Points on a hilly landscape, in no order, each with its height.
From any point a ball rolls to the lowest of the 2 points nearest to it. It stops when none of these is lower. Distance is the straight distance between rows; heights are no part of it.
J_764 h=505: [147 197 156 115 104  91 138 100 150 128 111  92  89  88  83 173 137 101
 102 112]
J_662 h=634: [ 89 164 142  89 144 149 138 134 107  92 112 126 156  97 173 142 126 103
  93 174]
J_491 h=279: [126 140 109 170  70 144 127 159 121 135 192 173 109 144 126 170 153 173
 108 112]
J_867 h=322: [120 184 114 166  99 129  75 171 145 145 153 172 133 122 138 160 171 160
 128 102]
J_752 h=438: [ 78 137 137 143 118 122 139  71 144 133 131 107 121 116 143 174 117 128
 119 144]
J_230 h=157: [ 76 124 172 153 182 140 115 124 156 142 111 103 138 152 120  59 120 106
 105 161]
J_288 h=376: [ 91 131 144 145 154 142  96 140 132 169  88 138 149 143 124 151 127 121
 208 149]
J_708 h=387: [156 127 117  94 123 140 145 105  89  61 187 110 106  82 147 104 102 124
 125 132]
J_187 h=222: [119 117 181  87 164 143  97 120  99 124  75 163 110 138 147  87 124 143
 126 192]
J_345 h=443: [149 127 146 149 107 179 115 131 168 100 183 164 142  62 105 100 123 150
 150 145]
J_810 h=316: [175 119  85 133 133 138  71 115 136 111 136 189 128 123 142 153 122  78
 140 156]
J_450 h=289: [130  95 127 122 129 103 141  86  78 106 118 140  75 130 134 121 134 196
  86 122]
J_243 h=585: [148 140 183  82 118 135 123 155 161 116 147  64 154  70 139 123 146 182
  89 134]
J_54 h=386: [142 120 132 139 114 101  76 137 154 129 123 109 187 139 136 143 100 143
 131 138]
J_921 h=249: [184  92 152 109 141 164 166 126 117 126  86 136 129 136 118 184 128 185
 161 143]
J_660 h=546: [158 145 136 111 133 138 163  75 126  97 120 126  89 103  74  99 106 100
 150 122]
J_438 h=188: [ 92 126 123 150 161 123 127 126 152 126 155 123 152 127  98  72  97  97
  79 121]
J_125 h=124: [ 93 147 115 110 101 145 127  86 100 167 109 150  88 158 154  81 146 118
 140 175]
J_373 h=368: [ 75 104 127 156 170 174 109 140 115 143  82 177 134 114 129 122 127 128
 157 111]
J_805 h=350: [116 134 103 159 150 147  97 159 114 117 115 176 145 139 142 154 161 129
 149  73]
J_203 h=86: [112  85 133 118 183 106  93 171 127  93  92 126 119 146 126  88 158 154
 170 161]
J_821 h=454: [134 135 136 132 127 108 102 184 149  73 176 146 128  97 127 180 102 125
  95 136]
J_664 h=145: [106 126  95 127 178 119 126  61 120 143 101 186 115 147 142 122 135  80
  78 104]
J_209 h=56: [137 150  96 125 112 193 142 116 140 138 166 113 170 110 147  88 116 107
 165 143]
J_184 h=110: [ 89  91 155  75 182 114  97  84 154 157  77 156 105 159 123 134 157  75
 182 192]
J_505 h=134: [105 111 134 177 154 117 171 105 113 137 122 141  46 174 104 148 140 114
  96 120]
J_729 h=449: [131  90  72 148 158  98 150  92 136 208  85 127 174 170 151 152 151 113
 147 106]
J_264 h=173: [133 155 128 124  90  98 103 128 100 113 156 111 135 141 105 144 186 163
 124 162]
J_58 h=269: [131  74 105 152 147 137 180 106 150 127  83 110 124 140 171 171  81 120
 132 180]
J_323 h=379: [131 154 137  85  54 141 109 150 102 153 201  64 103  69 121 126 151 106
  99  94]
J_911 h=159: [165  84 106 114  97  95 119 101 121 114  97 145 119 165 112 142 156 142
 165 158]
J_753 h=544: [141 125 101 101  65 146 135 168 167 133 198 113 168  58 137 124 136 111
 120  65]
J_685 h=442: [143 144 204 114  94 124  84 123 129 122 133  85 144  97  64 129 143 141
 106  66]
J_808 h=206: [ 95 114 135 124  77 130 130 128 101 198 142  66 162 151 119  77 132 150
 123 145]
J_807 h=250: [163  71  80 134 159 111 130 155 140  98  93 184  96 105 120 136  95 101
 111  74]
J_191 h=327: [143 161  97 125 112 111 163 162 121 159 110  74 166 156 136 133 168 135
 147 112]
J_687 h=252: [129 134 160 108 117 114 106 115  63 104 110 152 115 131 114 130 102 150
  76 134]
J_840 h=339: [184 129 122 145 117 144 135 114 151 130 156 177 112 131  73  90 118 137
 106  67]
J_113 h=534: [137 136  90 140 169 118 157  94 115 107 182 101  92 167 114 187 111 126
 145 131]
J_275 h=273: [120 117 141 122 203 130 176  87 124 100 131 121 136 152 156 115 135 137
 121 150]
J_618 h=179: [105  91  84 111 112 119  96 100 105 133 102 158 126 168 159 176 148 143
 192 136]
J_212 h=644: [ 78 200 164 118 136  99 135 136  95 135  81 102 124 121 148 132 145 111
  99 146]
J_423 h=251: [ 87 132 132 127 110 122 113 181  82  88 102 124 136 148 112 137  93 107
 147 118]
J_795 h=198: [206  82 130 108 131 101 138 122  78 137  84 133 129 184  99 150 129 174
 144 148]
J_386 h=506: [132 185 195 139  92 141 119 157 131 145 189  85 157  83  63 163 137 120
 107  34]
J_895 h=116: [110 160 140 119 126 186 103 153 148 162 142 120 166  82 162  79  95 113
 125 142]
J_3 h=338: [124  65 108 141 156  90 133 111  85 127  99 118 103 176 143 127 141 201
 118  89]
J_835 h=132: [ 62  98  91 130 153  98 125 130 145 162 106 164 148 199 129 102 164  64
 161 169]
J_250 h=467: [178 119 126  87 115  79 101 136 121  88 161  68 132 128 123 125 105 170
  99 105]
J_115 h=638: [218 169 157 100 122 121  97 131 171 125 155 121 158 102  96 143 117 119
 153 150]
J_280 h=230: [105 136 162 115 131 123 100 123  86 131  84 167 152 124  99  85 165 125
 110 151]
J_624 h=564: [149 124 155 137 131 131 157 111 118 106 107  85 107 131  92  95  52 109
 117 141]
J_603 h=584: [174 142 151 105  61 122 129 165 201 148 191 101 140  51 125  94 134 143
 128 101]
J_412 h=614: [197 129 149  95  79 122 120 104 213 111 173  86 125  66  90 132 117 124
 139 123]
J_519 h=282: [180  57 121 122 159 143 179 113 118 131  76 156 124 157 161 200 108 138
 170 167]
J_28 h=337: [116 158 142 133  78 129 120 150 131 122 192  99  82  93  99  96 149  85
  98 131]
J_494 h=142: [104 170 120 111  88 109 110 106 116 130 159 147 102 161 124 112 178 124
 121 205]
J_179 h=586: [121 156 153 129 100 144 149 137 151 183 168 115 180  91  79 130 116 112
  92  28]
J_427 h=400: [171 157 169 139 123 181 123  79 158 120 167 157 127 101  92 103 117 170
 129 112]
J_681 h=458: [151 142 128 112 168 129 126 159 124  86 142 140 124 139 173 178  92 138
 114 124]
J_484 h=202: [126  81  90 140 158 128 145  97 118 123  79 150  84  89 150 122 113  98
  98  92]
J_906 h=239: [124  92 122 165 178 141 183  78 172 129 114 130 105 151 157 116 144 143
 144 172]
J_549 h=119: [ 38 117 142  96 160 102 117  93 119 149 109 142 132 185 127 113 126  78
 170 167]
J_723 h=263: [111 117 100 104  97 103 159 142 101 173  86  83 180 180 161  89 137 138
 161 158]
J_767 h=424: [145 126 145 151 101 103 130 154 181 109 167 123 159 127  92 153 109 104
  99 150]
J_605 h=428: [155 143  95  98  89  80 121 172  80  94 148  74  77 104 120 110 144 144
 104  87]
J_899 h=502: [178 107 124  98 140  92  82 137 147  70 121 103 101  76 145 122 143 157
 103 105]
J_82 h=133: [132 131 127 130 130 150 171 104  76 107 129 186 149 168 117 163 143 111
 154 163]
J_573 h=471: [146 164 115 120  99 174 128 142 135 100 184 166 121  52 122 115 154 106
 180  95]
J_640 h=380: [157 182  99 142 135  96 143 184 143 135 144 125 149 159 162 109 138 115
 116 146]
J_367 h=478: [191 121  85 151 172 137 170 140 127 150 147 136 144 171 114 129 118 145
 156 121]
J_834 h=616: [127 180 145  81 105 142 118 149 128  99 156  66 148  64 153 147 125 119
 102 152]
J_734 h=645: [102 149 164 154 121 164 152 124 120 145 148 109 160 102 124 120 109 140
 122  63]
J_756 h=347: [125 119 114 110 127 127  55 103 141 120 135 157 151 100 163 134 102 122
  89 161]
J_256 h=297: [118 157 110 142  74 109 120 188 127 130 191  54 120 138 123  93 113 112
 112 130]
J_853 h=162: [111 104 113 157 156 139 159 111  55 145  94 177  90 177 117 179 151 125
 142 123]
J_360 h=474: [108 159 160 145  88 109 175  89 163 137 152  73  94  87 110 180 131 102
  79 148]
J_739 h=215: [108 103 141  80 178 149  98  98  80 117 108 149  99 159 151 129  79 108
 152 184]
J_8 h=500: [113 137 119 124  82 193 145 165 144  96 167 115 145  28 158 106 132  98
 136 102]
J_628 h=135: [ 57  80 153 134 152 114  87  93 148 159 102 161 132 176 119  80  93 104
 117 142]
J_198 h=385: [120 111 136 163 154 133 101 121 155 200  74 155 125 168 158 168 135 158
 157 150]
J_861 h=423: [146 103 109 137 174 129  96 157 146 129 116 118 143 142 197 141  95 143
 143 147]
J_248 h=653: [ 66 165 151 164 195 111 141 145 121 134 102 132 106 148 146 138 113 104
  88 111]
J_211 h=270: [ 87 155 132 121  86 104 102 217 122 101 144 101 137 138 135  99 108 118
 125 159]
J_74 h=606: [138 130 137 142 107 143 186 142 117 131 110  65 140 134 120 115  72 136
 102  90]
J_944 h=163: [ 96  79  94 135 181 107 107 105 164 135 130 165 172 159 156 114 169  98
 132 143]
J_269 h=392: [152 109  85 138 108  84 138 147  99 103 118 101  90 134 128 121 147 173
 131  53]
J_390 h=412: [130 167 176  90  79 131  79 112  99 161 149  87 116  64 112 125 135 137
  86  73]
J_951 h=527: [175 171 121 119 118 115 160  97 141 118 133 123  62  87 109 141 126 114
 145  85]
J_815 h=288: [174 121 103 147 121 127 101 120 154 111 129 205 105 111  98 156 121 122
 125 105]
J_477 h=207: [114  86 110 182 155 130 159 108 190 141 112 163 144 124 143 120 165 130
 119 131]
J_941 h=437: [168 157 104 179 150 158 162 162 170 158 151 160 106 152 140 150 132 161
 147 107]
J_586 h=388: [150 147  78 153 109  91 150 128 165 182 103  85 145 181 153 151 129 125
 163 117]
J_591 h=399: [110 130 147 164 126 124 103 151 123 175 107 138 131 174 163 132 144 203
 109 160]
J_232 h=703: [124 116 181 141 127 146 182 153 132 107  71 159 134  99 128 169 130 157
 123  62]
J_578 h=678: [107 160 163 142  90 171 153 183 122 127 112 131 147  75 123 164 107 151
 129  53]
J_9 h=101: [116 126 113 146 154 118 157  79 111 157  92 139  87 179 112  86 132  86
 102 155]
J_562 h=405: [132 175  89 164 117 154 153 167 129 152 123 167  87 144 164 123 152 135
 103 149]
J_903 h=155: [125 140 155 114  77 161 123 168 137 158 136  99 167 116 105  47 130 112
 117 145]
J_317 h=511: [131 123  91 164 166  90 150 127 137 110 154 133 132 176 118 152 110  93
 134 112]
J_368 h=538: [151 120 160 110 168 111 116 148 157  95 145 124 139  71 128 135 149 185
 117  87]
J_742 h=325: [128  90  91 105 168 157 154  89 111  74 135  93 131 115 145  87 101 143
 117 130]
J_343 h=192: [ 82  69  77  92 137 126 107 120  81 134  81 134 125 163 163 103 117 113
 198 131]
J_489 h=219: [114  90  90 113  89 111 124 127  75 111  83 126 137 137 119  93  82  98
 149 119]
J_188 h=141: [154 145 127 119 136 164 141 141 108 109 151 137 191 127 103 140 146 100
 167 139]
J_99 h=100: [142  89 144 109 195 104 101 131 141 106  63 144 124 167 114 103 155  87
 169 177]
J_139 h=220: [144 162 145 148  65 122 162 136 128 131 182 156 128 128  98 164 198 149
 121 147]
J_217 h=417: [ 65 129 157 177 119 137 144 108 146 161 124 126 124 165 124 142 119 162
 109 179]
J_492 h=204: [ 73  87 121 106 153 152  75  89 101 111 117 120 127 130 166 117  87 146
 177 140]

Call two points neighbours if one is among the 2 nearest of the other. Go from one point of each pair to the other, from neighbour to neighbour, staying as low as possible. Name the highest point that can't be avoided.
J_82, J_9 => J_853
J_209, J_82 => J_188
J_203, J_911 => J_187

Two balls start at each pair of points below. Name the first point that both come to, or write never.
J_603, J_28 => never
J_605, J_323 => J_343
J_708, J_899 => never
J_212, J_734 => J_343
J_624, J_58 => never
J_232, J_373 => never

For each start below, name the point where the ball stops.
J_74 => J_9
J_412 => J_815
J_438 => J_203
J_591 => J_9
J_256 => J_911
